Each row is a point on a landscape with many peaks, with its height.
From any point a climber takes the steepest step (rise divided by distance) to one of its 2 nearest points. It stops when none of these is higher. Distance is the straight distance between rows; heights are no part of it.
lum: 125; 105; 66; 125; 97; 96; 85; 89; 166; 91; 88; 141; 107; 96; 111; 107; 87; 107; 80; 89; 104; 91; 88; 84; 126; 106; 36; 125; 107; 105; 78; 89; 79; 103  height 199
Sovo: 112; 130; 75; 129; 96; 99; 118; 155; 100; 83; 82; 125; 121; 106; 117; 142; 137; 124; 87; 81; 104; 104; 66; 99; 107; 94; 73; 87; 73; 124; 96; 85; 142; 92  height 434
resi: 126; 94; 73; 98; 78; 75; 110; 89; 108; 84; 98; 115; 89; 97; 91; 158; 91; 91; 47; 115; 130; 109; 98; 119; 115; 88; 70; 119; 118; 139; 89; 73; 136; 88  height 374
kagu: 131; 107; 73; 126; 85; 108; 94; 112; 111; 102; 121; 73; 86; 76; 127; 93; 58; 91; 81; 97; 107; 119; 86; 84; 129; 120; 101; 91; 97; 103; 63; 89; 110; 99  height 330
moko: 91; 69; 88; 106; 81; 102; 85; 67; 67; 78; 119; 85; 76; 109; 91; 91; 66; 90; 119; 120; 94; 78; 119; 118; 89; 135; 100; 150; 76; 107; 98; 82; 90; 82  height 156
fifis: 67; 70; 105; 85; 113; 112; 120; 53; 97; 84; 71; 118; 133; 125; 82; 91; 127; 110; 132; 114; 71; 94; 103; 116; 78; 90; 85; 79; 125; 108; 136; 88; 82; 127  height 294
Bulu: 98; 103; 131; 117; 96; 101; 123; 58; 64; 94; 164; 82; 78; 107; 113; 87; 64; 91; 126; 105; 88; 87; 109; 144; 81; 104; 100; 138; 97; 87; 91; 78; 96; 95  height 121
Sobus: 84; 107; 107; 101; 116; 80; 130; 105; 104; 101; 98; 138; 105; 115; 105; 107; 124; 117; 110; 79; 101; 103; 103; 77; 101; 95; 87; 99; 102; 89; 79; 93; 101; 139  height 373
tal: 124; 104; 70; 95; 94; 101; 84; 114; 99; 126; 106; 77; 79; 81; 124; 95; 93; 82; 77; 102; 120; 124; 101; 73; 116; 127; 118; 87; 93; 107; 76; 118; 97; 101  height 293
puv: 76; 95; 123; 142; 110; 88; 147; 116; 94; 72; 131; 120; 130; 111; 134; 122; 98; 133; 121; 95; 101; 103; 81; 124; 106; 75; 76; 130; 107; 91; 91; 71; 107; 95  height 214
fesif: 121; 97; 93; 116; 107; 91; 80; 115; 89; 131; 131; 78; 45; 102; 130; 107; 82; 107; 125; 107; 97; 113; 107; 79; 123; 124; 124; 90; 81; 54; 47; 117; 111; 60  height 414
Rerov: 106; 106; 99; 90; 106; 82; 106; 105; 102; 128; 107; 103; 58; 108; 105; 114; 102; 108; 103; 88; 113; 110; 111; 72; 131; 104; 103; 84; 115; 69; 59; 116; 113; 95  height 296
Nim: 96; 95; 91; 84; 109; 118; 87; 116; 129; 87; 55; 94; 160; 106; 80; 101; 119; 105; 90; 96; 83; 91; 73; 87; 78; 94; 112; 59; 113; 123; 165; 103; 125; 103  height 332
bages: 105; 119; 131; 54; 130; 124; 127; 89; 111; 126; 128; 74; 119; 98; 87; 73; 122; 94; 116; 82; 74; 103; 93; 111; 69; 76; 111; 88; 112; 75; 119; 139; 71; 134  height 438
Veg: 101; 92; 124; 53; 99; 117; 107; 95; 102; 108; 119; 48; 107; 85; 81; 84; 76; 82; 108; 117; 95; 102; 103; 128; 76; 98; 108; 98; 111; 112; 139; 103; 85; 108  height 484
Vuza: 69; 103; 98; 109; 120; 105; 117; 99; 120; 93; 77; 153; 162; 100; 94; 88; 148; 99; 117; 67; 58; 92; 98; 95; 69; 68; 84; 76; 128; 70; 101; 104; 81; 159  height 409
seto: 129; 108; 68; 113; 86; 87; 61; 101; 105; 101; 86; 115; 88; 89; 79; 112; 91; 79; 37; 111; 118; 125; 106; 94; 127; 97; 118; 84; 77; 124; 116; 95; 124; 87  height 315
baso: 120; 117; 83; 144; 89; 114; 114; 115; 105; 82; 127; 99; 96; 77; 126; 93; 40; 83; 90; 94; 113; 111; 84; 101; 123; 124; 92; 126; 103; 116; 71; 89; 99; 88  height 367
Kunot: 128; 118; 64; 142; 84; 97; 99; 124; 99; 99; 69; 109; 92; 107; 111; 152; 94; 113; 73; 119; 120; 89; 84; 86; 114; 124; 69; 119; 47; 124; 65; 94; 134; 72  height 575
gom: 91; 81; 93; 102; 79; 92; 77; 90; 76; 95; 97; 83; 82; 106; 97; 100; 88; 93; 97; 126; 107; 95; 120; 105; 84; 117; 109; 122; 87; 116; 109; 88; 101; 99  height 172
guke: 104; 106; 87; 122; 91; 94; 113; 121; 92; 100; 92; 110; 90; 108; 109; 122; 94; 110; 83; 117; 123; 89; 93; 83; 108; 114; 80; 116; 75; 111; 62; 91; 130; 92  height 503
Zore: 116; 97; 86; 86; 89; 107; 91; 113; 107; 101; 94; 91; 96; 78; 105; 94; 99; 84; 79; 96; 121; 115; 93; 87; 107; 110; 128; 88; 99; 114; 103; 99; 120; 104  height 271
seg: 99; 110; 74; 111; 116; 105; 72; 116; 108; 79; 46; 106; 147; 97; 88; 103; 122; 110; 77; 100; 107; 90; 87; 85; 97; 85; 118; 83; 64; 118; 151; 90; 129; 83  height 290
Papes: 94; 82; 121; 76; 80; 101; 108; 118; 76; 80; 123; 55; 81; 88; 82; 115; 112; 78; 93; 105; 137; 118; 112; 121; 83; 93; 127; 92; 117; 118; 126; 104; 111; 88  height 530
zameg: 127; 119; 132; 88; 119; 99; 101; 127; 88; 114; 155; 49; 72; 93; 120; 93; 96; 99; 119; 91; 115; 123; 84; 99; 95; 113; 121; 107; 89; 79; 108; 136; 85; 73  height 576
sino: 123; 126; 95; 153; 76; 127; 127; 131; 91; 75; 123; 96; 109; 82; 127; 104; 53; 91; 88; 77; 95; 118; 74; 114; 115; 110; 109; 119; 78; 119; 90; 75; 98; 72  height 403
gozis: 114; 118; 105; 132; 97; 92; 136; 100; 136; 90; 125; 115; 117; 89; 131; 114; 61; 97; 100; 77; 101; 104; 79; 89; 119; 97; 47; 115; 114; 103; 62; 74; 81; 107  height 524
Veb: 130; 126; 71; 146; 72; 110; 108; 147; 95; 105; 83; 95; 90; 99; 120; 131; 97; 107; 73; 102; 108; 111; 79; 83; 118; 125; 110; 92; 43; 116; 63; 96; 129; 76  height 497
Mado: 129; 91; 81; 104; 83; 102; 49; 74; 118; 103; 106; 74; 81; 74; 102; 55; 63; 74; 88; 92; 90; 87; 110; 127; 127; 117; 90; 125; 114; 118; 112; 112; 66; 94  height 251
zufof: 106; 136; 103; 128; 111; 100; 134; 147; 106; 92; 87; 126; 116; 104; 128; 146; 133; 140; 89; 77; 101; 97; 65; 78; 105; 92; 84; 84; 87; 87; 76; 96; 133; 71  height 382
Patek: 119; 97; 83; 106; 82; 93; 75; 94; 83; 123; 144; 62; 68; 86; 119; 73; 55; 69; 103; 99; 88; 105; 98; 101; 110; 138; 101; 114; 103; 101; 68; 94; 91; 78  height 297
minu: 91; 112; 89; 133; 111; 92; 125; 100; 130; 71; 112; 144; 129; 102; 122; 109; 81; 107; 114; 77; 97; 102; 80; 87; 99; 88; 49; 118; 108; 76; 81; 73; 76; 119  height 574
viso: 109; 90; 85; 114; 72; 82; 120; 104; 94; 77; 92; 104; 82; 117; 101; 172; 108; 114; 73; 119; 130; 90; 90; 126; 100; 90; 63; 125; 100; 142; 78; 68; 131; 64  height 328
tilop: 102; 81; 101; 75; 85; 115; 107; 75; 111; 88; 99; 95; 113; 93; 85; 89; 96; 79; 108; 102; 96; 98; 106; 122; 87; 89; 103; 107; 134; 111; 131; 85; 81; 117  height 511
sef: 81; 96; 102; 91; 107; 120; 97; 92; 145; 81; 76; 142; 153; 89; 69; 83; 136; 79; 89; 78; 60; 85; 104; 101; 84; 64; 92; 65; 148; 79; 94; 115; 81; 152  height 369
Bal: 111; 121; 77; 102; 93; 79; 41; 81; 126; 88; 53; 142; 116; 88; 54; 92; 98; 92; 50; 84; 112; 113; 100; 92; 125; 86; 111; 84; 96; 113; 115; 95; 106; 93  height 200
kiza: 119; 125; 75; 146; 92; 103; 90; 112; 127; 100; 84; 123; 109; 85; 121; 92; 73; 105; 86; 82; 102; 102; 77; 64; 125; 131; 79; 104; 83; 102; 76; 97; 100; 108  height 275
rof: 125; 119; 63; 117; 99; 87; 56; 102; 112; 117; 64; 130; 86; 87; 96; 94; 92; 100; 48; 107; 110; 113; 106; 76; 144; 117; 93; 95; 67; 122; 89; 103; 127; 90  height 345
Miva: 101; 79; 128; 79; 124; 115; 88; 79; 123; 91; 69; 103; 159; 131; 71; 52; 100; 132; 109; 101; 79; 71; 73; 108; 87; 113; 73; 68; 104; 112; 145; 130; 81; 102  height 365
nomod: 102; 109; 150; 110; 99; 101; 142; 74; 76; 94; 160; 79; 68; 110; 140; 84; 69; 91; 124; 98; 83; 80; 97; 145; 108; 98; 114; 124; 112; 80; 94; 109; 93; 86  height 104
nofen: 115; 126; 92; 141; 77; 134; 121; 141; 96; 94; 104; 89; 102; 87; 130; 119; 91; 97; 92; 90; 108; 120; 74; 103; 117; 111; 106; 92; 54; 119; 73; 85; 122; 73  height 446
rimef: 114; 88; 122; 60; 92; 127; 93; 88; 131; 98; 111; 60; 122; 86; 79; 72; 71; 72; 84; 97; 77; 107; 103; 131; 86; 98; 103; 83; 131; 123; 143; 109; 73; 124  height 461
revul: 80; 83; 110; 99; 86; 86; 99; 121; 53; 107; 91; 91; 64; 122; 92; 122; 106; 110; 108; 136; 129; 96; 134; 114; 103; 108; 113; 114; 72; 116; 78; 98; 136; 74  height 380
sada: 123; 96; 85; 113; 101; 92; 40; 58; 125; 89; 98; 88; 105; 71; 86; 68; 58; 88; 62; 89; 113; 111; 101; 123; 136; 105; 101; 110; 118; 127; 110; 101; 75; 77  height 277
Pofa: 68; 88; 89; 84; 107; 93; 92; 101; 111; 99; 54; 154; 120; 94; 62; 102; 142; 98; 111; 101; 77; 85; 121; 80; 84; 82; 98; 71; 105; 101; 101; 113; 99; 130  height 488
gotub: 95; 127; 104; 113; 101; 87; 127; 124; 123; 109; 100; 129; 103; 96; 126; 110; 111; 120; 99; 82; 112; 104; 85; 67; 101; 103; 80; 85; 101; 81; 70; 84; 114; 118  height 406
gud: 68; 77; 89; 90; 111; 97; 103; 51; 59; 98; 83; 114; 78; 120; 61; 93; 103; 111; 124; 132; 85; 78; 121; 121; 87; 118; 91; 137; 92; 95; 91; 104; 79; 126  height 270
tivul: 110; 110; 58; 135; 88; 98; 105; 135; 97; 87; 60; 133; 119; 106; 108; 139; 117; 123; 82; 108; 113; 86; 70; 87; 106; 104; 69; 108; 40; 127; 90; 86; 138; 75  height 498
Lizi: 72; 76; 106; 93; 124; 118; 108; 38; 72; 90; 82; 110; 113; 118; 66; 91; 111; 112; 133; 117; 75; 88; 107; 131; 72; 102; 85; 110; 105; 95; 118; 101; 76; 121  height 281
Mor: 96; 89; 112; 100; 121; 131; 85; 71; 130; 96; 52; 112; 154; 121; 79; 67; 114; 122; 121; 83; 85; 66; 92; 114; 96; 100; 77; 69; 109; 103; 132; 128; 63; 123  height 388
puf: 112; 109; 91; 111; 119; 87; 84; 95; 84; 138; 134; 94; 52; 105; 144; 92; 95; 91; 129; 89; 80; 92; 104; 92; 108; 132; 105; 99; 75; 51; 46; 121; 91; 79  height 485
Tirit: 103; 107; 109; 96; 105; 117; 84; 94; 113; 101; 77; 84; 126; 93; 93; 70; 87; 97; 107; 92; 87; 80; 103; 86; 81; 103; 97; 98; 98; 112; 131; 99; 70; 120  height 357
zele: 88; 98; 94; 128; 102; 111; 92; 102; 100; 77; 57; 122; 144; 103; 95; 94; 114; 121; 117; 111; 92; 91; 85; 84; 91; 90; 92; 96; 102; 103; 141; 79; 99; 108  height 579
gib: 103; 104; 103; 106; 84; 88; 127; 107; 103; 99; 110; 104; 88; 95; 103; 118; 90; 107; 93; 94; 122; 107; 107; 91; 113; 107; 92; 104; 113; 110; 71; 79; 113; 110  height 451
pasag: 99; 85; 105; 94; 114; 116; 83; 71; 131; 77; 65; 109; 153; 104; 92; 80; 100; 101; 107; 92; 96; 87; 79; 120; 100; 91; 93; 69; 125; 118; 138; 98; 76; 98  height 417
tabe: 83; 87; 99; 77; 88; 81; 102; 108; 60; 111; 115; 74; 45; 113; 93; 124; 98; 98; 100; 120; 121; 109; 128; 98; 111; 109; 103; 93; 100; 90; 71; 106; 126; 88  height 448
mit: 83; 85; 77; 114; 98; 105; 84; 126; 70; 87; 60; 115; 116; 111; 84; 116; 121; 114; 101; 139; 106; 80; 123; 85; 91; 104; 105; 110; 51; 123; 118; 89; 124; 77  height 225
nusun: 95; 89; 115; 73; 112; 125; 106; 89; 111; 95; 81; 86; 148; 104; 78; 77; 105; 103; 117; 95; 72; 92; 95; 101; 66; 95; 95; 81; 109; 102; 147; 97; 83; 114  height 376
Lafun: 119; 91; 71; 126; 77; 90; 59; 57; 124; 71; 95; 107; 94; 84; 95; 88; 44; 88; 60; 114; 119; 101; 91; 117; 142; 112; 98; 122; 98; 125; 111; 76; 94; 70  height 306
binub: 79; 81; 90; 71; 90; 81; 91; 93; 99; 107; 84; 124; 88; 93; 72; 97; 106; 84; 78; 123; 117; 110; 131; 98; 100; 100; 117; 99; 107; 117; 105; 102; 102; 121  height 440
lif: 75; 62; 103; 71; 80; 97; 114; 67; 83; 84; 96; 95; 100; 107; 71; 101; 109; 89; 109; 117; 104; 101; 123; 128; 82; 92; 114; 100; 120; 114; 126; 81; 98; 118  height 490
guma: 121; 108; 134; 100; 101; 106; 125; 96; 100; 98; 156; 77; 52; 92; 146; 107; 79; 97; 105; 94; 89; 123; 96; 107; 136; 90; 114; 94; 128; 49; 97; 112; 92; 68  height 691
zasat: 95; 78; 88; 69; 98; 83; 79; 94; 66; 133; 120; 91; 55; 101; 99; 96; 92; 79; 110; 117; 116; 107; 131; 96; 114; 122; 119; 95; 98; 92; 63; 117; 105; 109  height 515
guf: 125; 104; 94; 104; 98; 97; 80; 112; 84; 117; 147; 57; 58; 90; 131; 90; 78; 89; 103; 103; 99; 122; 96; 95; 117; 129; 124; 91; 106; 87; 65; 114; 103; 69  height 342
Bami: 118; 97; 82; 98; 101; 96; 45; 63; 129; 79; 64; 118; 114; 88; 60; 86; 89; 95; 62; 96; 123; 123; 102; 117; 123; 97; 115; 81; 120; 114; 124; 83; 97; 77  height 220
tobad: 95; 122; 140; 104; 103; 111; 138; 105; 91; 89; 159; 61; 87; 96; 139; 79; 87; 97; 113; 91; 96; 99; 100; 137; 98; 80; 125; 107; 111; 87; 114; 107; 79; 78  height 85
Pez: 75; 66; 91; 95; 109; 114; 105; 71; 112; 64; 74; 143; 148; 133; 71; 108; 130; 105; 127; 99; 62; 91; 88; 119; 79; 88; 93; 78; 158; 94; 142; 87; 93; 123  height 313
viz: 104; 89; 92; 84; 89; 96; 86; 78; 98; 120; 99; 85; 80; 88; 84; 69; 90; 80; 102; 102; 88; 87; 130; 116; 104; 110; 96; 114; 111; 111; 99; 105; 74; 127  height 316
sol: 118; 125; 137; 86; 110; 107; 115; 92; 97; 121; 185; 61; 69; 97; 125; 70; 77; 87; 118; 90; 93; 108; 82; 128; 97; 89; 116; 105; 120; 85; 114; 119; 69; 92  height 67
zes: 109; 81; 98; 57; 82; 103; 85; 118; 83; 98; 114; 37; 86; 91; 86; 92; 91; 90; 94; 130; 121; 103; 118; 109; 75; 101; 132; 102; 92; 115; 136; 107; 111; 90  height 573
Vovel: 62; 87; 135; 84; 123; 104; 123; 112; 54; 111; 103; 77; 111; 129; 96; 106; 151; 138; 142; 110; 100; 93; 108; 116; 75; 83; 136; 103; 68; 88; 122; 105; 111; 81  height 379
zanut: 114; 131; 108; 98; 105; 87; 117; 118; 125; 119; 100; 113; 76; 103; 118; 131; 104; 125; 94; 78; 103; 108; 92; 62; 124; 90; 93; 77; 112; 63; 59; 103; 113; 92  height 355
Tege: 100; 109; 83; 115; 108; 120; 96; 129; 114; 72; 66; 98; 161; 89; 94; 115; 126; 89; 90; 100; 99; 104; 81; 98; 81; 82; 122; 82; 94; 129; 164; 88; 129; 97  height 312
zal: 115; 144; 107; 131; 99; 86; 130; 100; 118; 99; 97; 110; 85; 112; 138; 168; 98; 118; 92; 86; 112; 98; 82; 91; 104; 75; 59; 106; 115; 96; 55; 72; 101; 68  height 400
Buzev: 104; 121; 127; 53; 133; 134; 110; 103; 109; 131; 117; 80; 141; 92; 84; 42; 104; 119; 108; 99; 61; 98; 83; 115; 55; 96; 97; 85; 84; 66; 128; 139; 80; 130  height 418
tamal: 106; 109; 97; 108; 108; 95; 62; 91; 121; 102; 68; 118; 118; 83; 85; 70; 111; 103; 93; 88; 89; 82; 114; 77; 107; 98; 102; 99; 95; 102; 115; 111; 85; 126  height 331
Fof: 120; 111; 104; 69; 107; 93; 104; 135; 146; 113; 91; 126; 77; 98; 83; 140; 119; 83; 72; 69; 111; 121; 95; 79; 118; 78; 98; 48; 158; 66; 63; 125; 116; 110  height 236
busi: 63; 108; 123; 113; 91; 89; 131; 135; 70; 88; 109; 97; 106; 123; 117; 130; 121; 134; 113; 107; 111; 94; 103; 102; 99; 93; 106; 119; 89; 89; 80; 83; 122; 75  height 272
fizir: 100; 96; 93; 101; 97; 108; 83; 105; 115; 86; 90; 90; 131; 84; 93; 94; 92; 76; 69; 103; 108; 117; 93; 98; 94; 94; 119; 94; 107; 125; 146; 87; 111; 103  height 254
Bon: 67; 109; 106; 136; 131; 102; 116; 78; 100; 84; 95; 149; 133; 105; 110; 89; 106; 135; 143; 102; 68; 86; 90; 96; 89; 84; 75; 117; 81; 76; 115; 82; 74; 128  height 653
fesak: 93; 105; 122; 83; 89; 101; 113; 99; 105; 103; 127; 90; 93; 73; 99; 94; 101; 80; 99; 80; 107; 125; 104; 105; 103; 95; 108; 94; 141; 100; 98; 95; 92; 125  height 569
Tefez: 97; 105; 126; 56; 129; 135; 124; 101; 117; 116; 90; 88; 152; 108; 76; 66; 111; 116; 117; 95; 55; 93; 81; 92; 59; 98; 90; 64; 99; 87; 138; 127; 92; 131  height 397
Nuge: 112; 96; 126; 79; 118; 89; 89; 104; 81; 131; 152; 60; 57; 108; 106; 87; 117; 101; 127; 100; 104; 104; 111; 101; 84; 103; 128; 106; 86; 81; 100; 130; 83; 97  height 588
Pesi: 61; 93; 118; 81; 133; 88; 122; 104; 39; 124; 94; 99; 93; 121; 83; 100; 148; 123; 139; 120; 99; 89; 130; 82; 61; 82; 131; 100; 63; 92; 111; 117; 106; 100  height 349
vufi: 76; 109; 95; 121; 119; 99; 115; 109; 101; 84; 85; 135; 137; 101; 112; 93; 119; 126; 136; 101; 84; 89; 99; 79; 83; 85; 96; 104; 90; 92; 110; 74; 99; 125  height 615
losak: 77; 93; 102; 102; 106; 82; 97; 88; 49; 123; 110; 99; 61; 126; 105; 99; 107; 109; 120; 116; 108; 80; 130; 89; 91; 121; 109; 120; 62; 90; 70; 104; 112; 102  height 246
sopo: 92; 94; 77; 129; 105; 111; 73; 126; 93; 79; 41; 125; 138; 104; 98; 103; 130; 131; 101; 119; 112; 74; 103; 85; 88; 101; 106; 104; 47; 122; 144; 87; 115; 76  height 259
Tev: 114; 106; 81; 115; 99; 98; 75; 110; 126; 109; 75; 123; 101; 91; 104; 84; 94; 90; 67; 84; 97; 100; 99; 69; 117; 117; 99; 110; 91; 99; 92; 116; 98; 112  height 305
Rov: 103; 145; 119; 126; 115; 83; 132; 128; 120; 99; 84; 110; 96; 117; 143; 165; 123; 135; 94; 76; 97; 92; 81; 79; 113; 67; 66; 83; 105; 76; 67; 91; 117; 75  height 335
nufun: 99; 80; 103; 115; 83; 90; 101; 75; 71; 94; 148; 76; 66; 107; 113; 92; 47; 85; 116; 114; 98; 91; 110; 120; 92; 134; 101; 145; 94; 102; 78; 78; 92; 97  height 140
Kovu: 93; 91; 102; 78; 90; 103; 108; 94; 106; 90; 88; 118; 114; 80; 86; 92; 115; 90; 98; 87; 95; 105; 109; 104; 88; 83; 106; 88; 132; 97; 96; 89; 89; 134  height 537
nof: 112; 84; 89; 89; 78; 81; 99; 89; 106; 101; 102; 113; 82; 86; 96; 116; 81; 88; 63; 112; 127; 113; 109; 110; 122; 98; 105; 116; 115; 130; 88; 85; 116; 103  height 411
ruko: 88; 94; 136; 58; 102; 103; 124; 104; 73; 97; 122; 61; 83; 107; 86; 106; 121; 111; 118; 101; 116; 115; 112; 108; 74; 83; 133; 92; 105; 79; 118; 115; 108; 97  height 442
laf: 104; 116; 129; 89; 85; 106; 132; 96; 98; 98; 146; 78; 66; 88; 115; 104; 78; 89; 96; 75; 111; 132; 94; 106; 121; 92; 108; 89; 146; 78; 91; 97; 91; 96  height 612
ris: 113; 136; 105; 88; 101; 93; 114; 113; 143; 118; 98; 125; 91; 100; 108; 144; 122; 98; 85; 70; 102; 104; 84; 80; 122; 76; 73; 70; 148; 69; 61; 107; 121; 103  height 295
fafa: 98; 111; 115; 82; 92; 88; 118; 124; 104; 97; 107; 108; 72; 98; 109; 108; 116; 93; 94; 74; 123; 127; 99; 79; 107; 91; 115; 72; 124; 73; 89; 108; 108; 104  height 245
setid: 133; 110; 141; 108; 100; 126; 110; 123; 98; 102; 148; 65; 69; 92; 144; 102; 87; 95; 102; 92; 103; 133; 80; 95; 113; 102; 125; 85; 112; 69; 109; 120; 80; 63  height 625
Zike: 82; 72; 104; 60; 88; 86; 89; 71; 78; 112; 86; 102; 74; 98; 56; 82; 108; 83; 87; 133; 102; 102; 143; 124; 91; 87; 112; 100; 119; 118; 108; 107; 98; 129  height 465
betuv: 114; 114; 67; 151; 92; 97; 83; 104; 136; 87; 72; 144; 104; 109; 117; 110; 89; 108; 94; 96; 117; 82; 72; 63; 128; 104; 56; 124; 71; 104; 77; 90; 92; 95  height 238
lefo: 104; 116; 123; 56; 110; 126; 111; 80; 111; 122; 137; 63; 100; 83; 83; 66; 84; 77; 113; 88; 78; 102; 103; 127; 75; 94; 92; 109; 111; 95; 120; 120; 68; 127  height 460
nute: 92; 89; 85; 110; 97; 92; 70; 106; 93; 95; 73; 103; 94; 95; 92; 91; 102; 99; 87; 127; 114; 88; 122; 80; 90; 109; 118; 99; 67; 123; 109; 104; 110; 91  height 192
gafus: 69; 86; 116; 133; 92; 82; 135; 110; 75; 78; 112; 110; 118; 127; 120; 130; 111; 143; 126; 109; 100; 87; 95; 128; 94; 77; 79; 145; 82; 94; 84; 74; 112; 80  height 240
kag: 107; 94; 85; 111; 91; 95; 64; 77; 118; 84; 61; 112; 116; 79; 82; 91; 89; 94; 73; 112; 117; 96; 101; 99; 115; 105; 109; 103; 99; 125; 144; 87; 103; 81  height 237
Nage: 121; 90; 66; 105; 85; 91; 68; 107; 110; 122; 84; 107; 75; 81; 111; 99; 76; 89; 53; 108; 108; 114; 103; 83; 139; 122; 97; 117; 92; 123; 83; 99; 128; 96  height 375
sot: 109; 85; 93; 50; 105; 94; 75; 110; 83; 125; 120; 42; 75; 96; 87; 80; 105; 72; 111; 129; 118; 116; 114; 105; 84; 117; 130; 98; 92; 108; 114; 127; 96; 109  height 613
vinel: 93; 93; 105; 119; 108; 98; 98; 120; 67; 119; 117; 78; 77; 113; 109; 98; 101; 112; 124; 107; 103; 91; 118; 89; 85; 104; 124; 124; 60; 91; 80; 93; 114; 86  height 269
Kavo: 112; 118; 110; 93; 102; 97; 103; 72; 91; 142; 176; 66; 69; 87; 125; 58; 70; 65; 124; 80; 80; 114; 82; 127; 103; 100; 97; 127; 114; 92; 88; 108; 62; 96  height 49
ziz: 85; 110; 110; 133; 116; 94; 137; 78; 112; 77; 126; 145; 128; 106; 133; 95; 91; 125; 127; 95; 82; 92; 89; 101; 100; 92; 69; 128; 86; 73; 87; 82; 71; 133  height 614
voteg: 94; 94; 117; 102; 94; 112; 98; 138; 65; 106; 112; 62; 81; 107; 115; 109; 116; 103; 107; 98; 120; 115; 102; 91; 87; 108; 138; 104; 70; 93; 104; 106; 102; 70  height 298
Kur: 116; 92; 81; 132; 82; 103; 84; 91; 109; 77; 115; 88; 94; 82; 113; 89; 46; 88; 91; 105; 109; 102; 90; 102; 123; 122; 95; 128; 93; 124; 103; 91; 94; 87  height 336
ven: 117; 81; 79; 98; 87; 88; 64; 86; 109; 122; 89; 96; 74; 90; 99; 80; 77; 83; 80; 110; 92; 101; 112; 95; 128; 122; 100; 116; 103; 118; 81; 104; 91; 112  height 344
lisi: 103; 80; 125; 74; 102; 128; 92; 71; 133; 86; 88; 92; 142; 100; 75; 74; 74; 93; 105; 106; 83; 93; 89; 132; 96; 95; 91; 76; 147; 123; 158; 103; 77; 110  height 439
Kizas: 77; 75; 98; 94; 104; 111; 98; 75; 140; 63; 73; 146; 156; 112; 75; 92; 126; 85; 106; 94; 59; 84; 98; 120; 95; 76; 86; 63; 164; 108; 124; 101; 79; 137  height 333
mumi: 90; 90; 101; 99; 115; 116; 71; 85; 143; 81; 52; 119; 166; 117; 77; 91; 116; 86; 96; 82; 87; 76; 77; 96; 94; 89; 99; 54; 135; 105; 146; 108; 89; 120  height 392
rebe: 89; 124; 113; 116; 90; 100; 132; 144; 80; 97; 91; 98; 102; 113; 117; 143; 130; 131; 95; 102; 113; 104; 90; 90; 117; 87; 95; 99; 78; 82; 76; 93; 139; 60  height 319
kof: 110; 109; 106; 65; 81; 85; 109; 116; 130; 108; 92; 115; 65; 95; 92; 120; 118; 90; 79; 79; 127; 124; 107; 87; 130; 96; 100; 67; 149; 85; 78; 117; 119; 105  height 205
fipu: 85; 88; 102; 86; 125; 110; 82; 104; 125; 89; 49; 110; 168; 124; 84; 83; 125; 118; 120; 90; 70; 79; 80; 81; 79; 93; 101; 58; 110; 110; 147; 118; 101; 114  height 362
Tedi: 81; 95; 83; 96; 106; 93; 92; 119; 109; 82; 59; 150; 137; 97; 79; 104; 134; 104; 95; 108; 87; 86; 105; 81; 85; 79; 95; 98; 100; 111; 118; 86; 111; 120  height 536
Lono: 77; 90; 133; 62; 80; 108; 120; 117; 67; 84; 117; 66; 66; 111; 84; 125; 124; 100; 95; 97; 115; 133; 127; 109; 100; 81; 129; 100; 128; 88; 122; 106; 118; 78  height 483
nodaf: 76; 83; 121; 85; 110; 105; 130; 111; 71; 98; 108; 67; 120; 105; 93; 105; 124; 106; 128; 106; 101; 97; 113; 107; 63; 81; 121; 98; 86; 100; 129; 89; 101; 96  height 408
zazun: 63; 97; 110; 82; 136; 100; 122; 72; 44; 125; 86; 119; 88; 114; 86; 95; 129; 125; 130; 112; 83; 75; 115; 96; 62; 94; 118; 115; 65; 71; 89; 117; 97; 123  height 326
Vib: 77; 82; 107; 86; 96; 97; 95; 128; 57; 115; 92; 73; 78; 118; 86; 111; 125; 98; 109; 127; 127; 99; 126; 93; 71; 109; 128; 113; 55; 114; 101; 110; 113; 72  height 334
kor: 110; 82; 77; 66; 103; 83; 58; 108; 58; 148; 121; 64; 66; 105; 90; 88; 109; 73; 106; 128; 110; 97; 125; 92; 94; 131; 119; 109; 81; 112; 84; 136; 95; 96  height 567
Zanu: 89; 86; 98; 64; 89; 75; 93; 97; 112; 129; 90; 134; 72; 93; 68; 115; 118; 80; 74; 110; 110; 104; 140; 114; 115; 87; 89; 86; 127; 112; 71; 116; 117; 118  height 402
siza: 120; 89; 84; 111; 82; 99; 54; 79; 98; 118; 133; 74; 78; 82; 106; 51; 48; 61; 110; 85; 76; 87; 103; 119; 115; 130; 81; 134; 98; 104; 88; 105; 66; 92  height 264
Molu: 62; 101; 95; 94; 114; 97; 122; 91; 98; 98; 75; 144; 136; 102; 81; 100; 140; 113; 128; 93; 68; 97; 109; 91; 66; 73; 100; 87; 114; 79; 98; 105; 97; 147  height 443
Rina: 82; 94; 88; 92; 115; 90; 100; 63; 43; 130; 105; 102; 60; 120; 81; 83; 99; 98; 125; 113; 91; 83; 127; 117; 73; 121; 104; 141; 74; 85; 74; 109; 94; 123  height 261
lozug: 109; 107; 113; 96; 122; 88; 99; 107; 70; 130; 129; 86; 52; 111; 121; 89; 114; 99; 123; 99; 104; 106; 110; 84; 102; 120; 127; 97; 78; 45; 79; 134; 90; 87  height 541
Buv: 126; 116; 90; 130; 94; 81; 129; 89; 135; 116; 112; 98; 87; 95; 132; 144; 81; 97; 97; 88; 115; 98; 81; 82; 113; 96; 56; 116; 118; 105; 49; 78; 86; 83  height 464

For each start below, name the point where the climber stops.
Rina -> Bon
zazun -> sot
moko -> Veg
losak -> sot
betuv -> Veg
binub -> guma
lum -> Veg
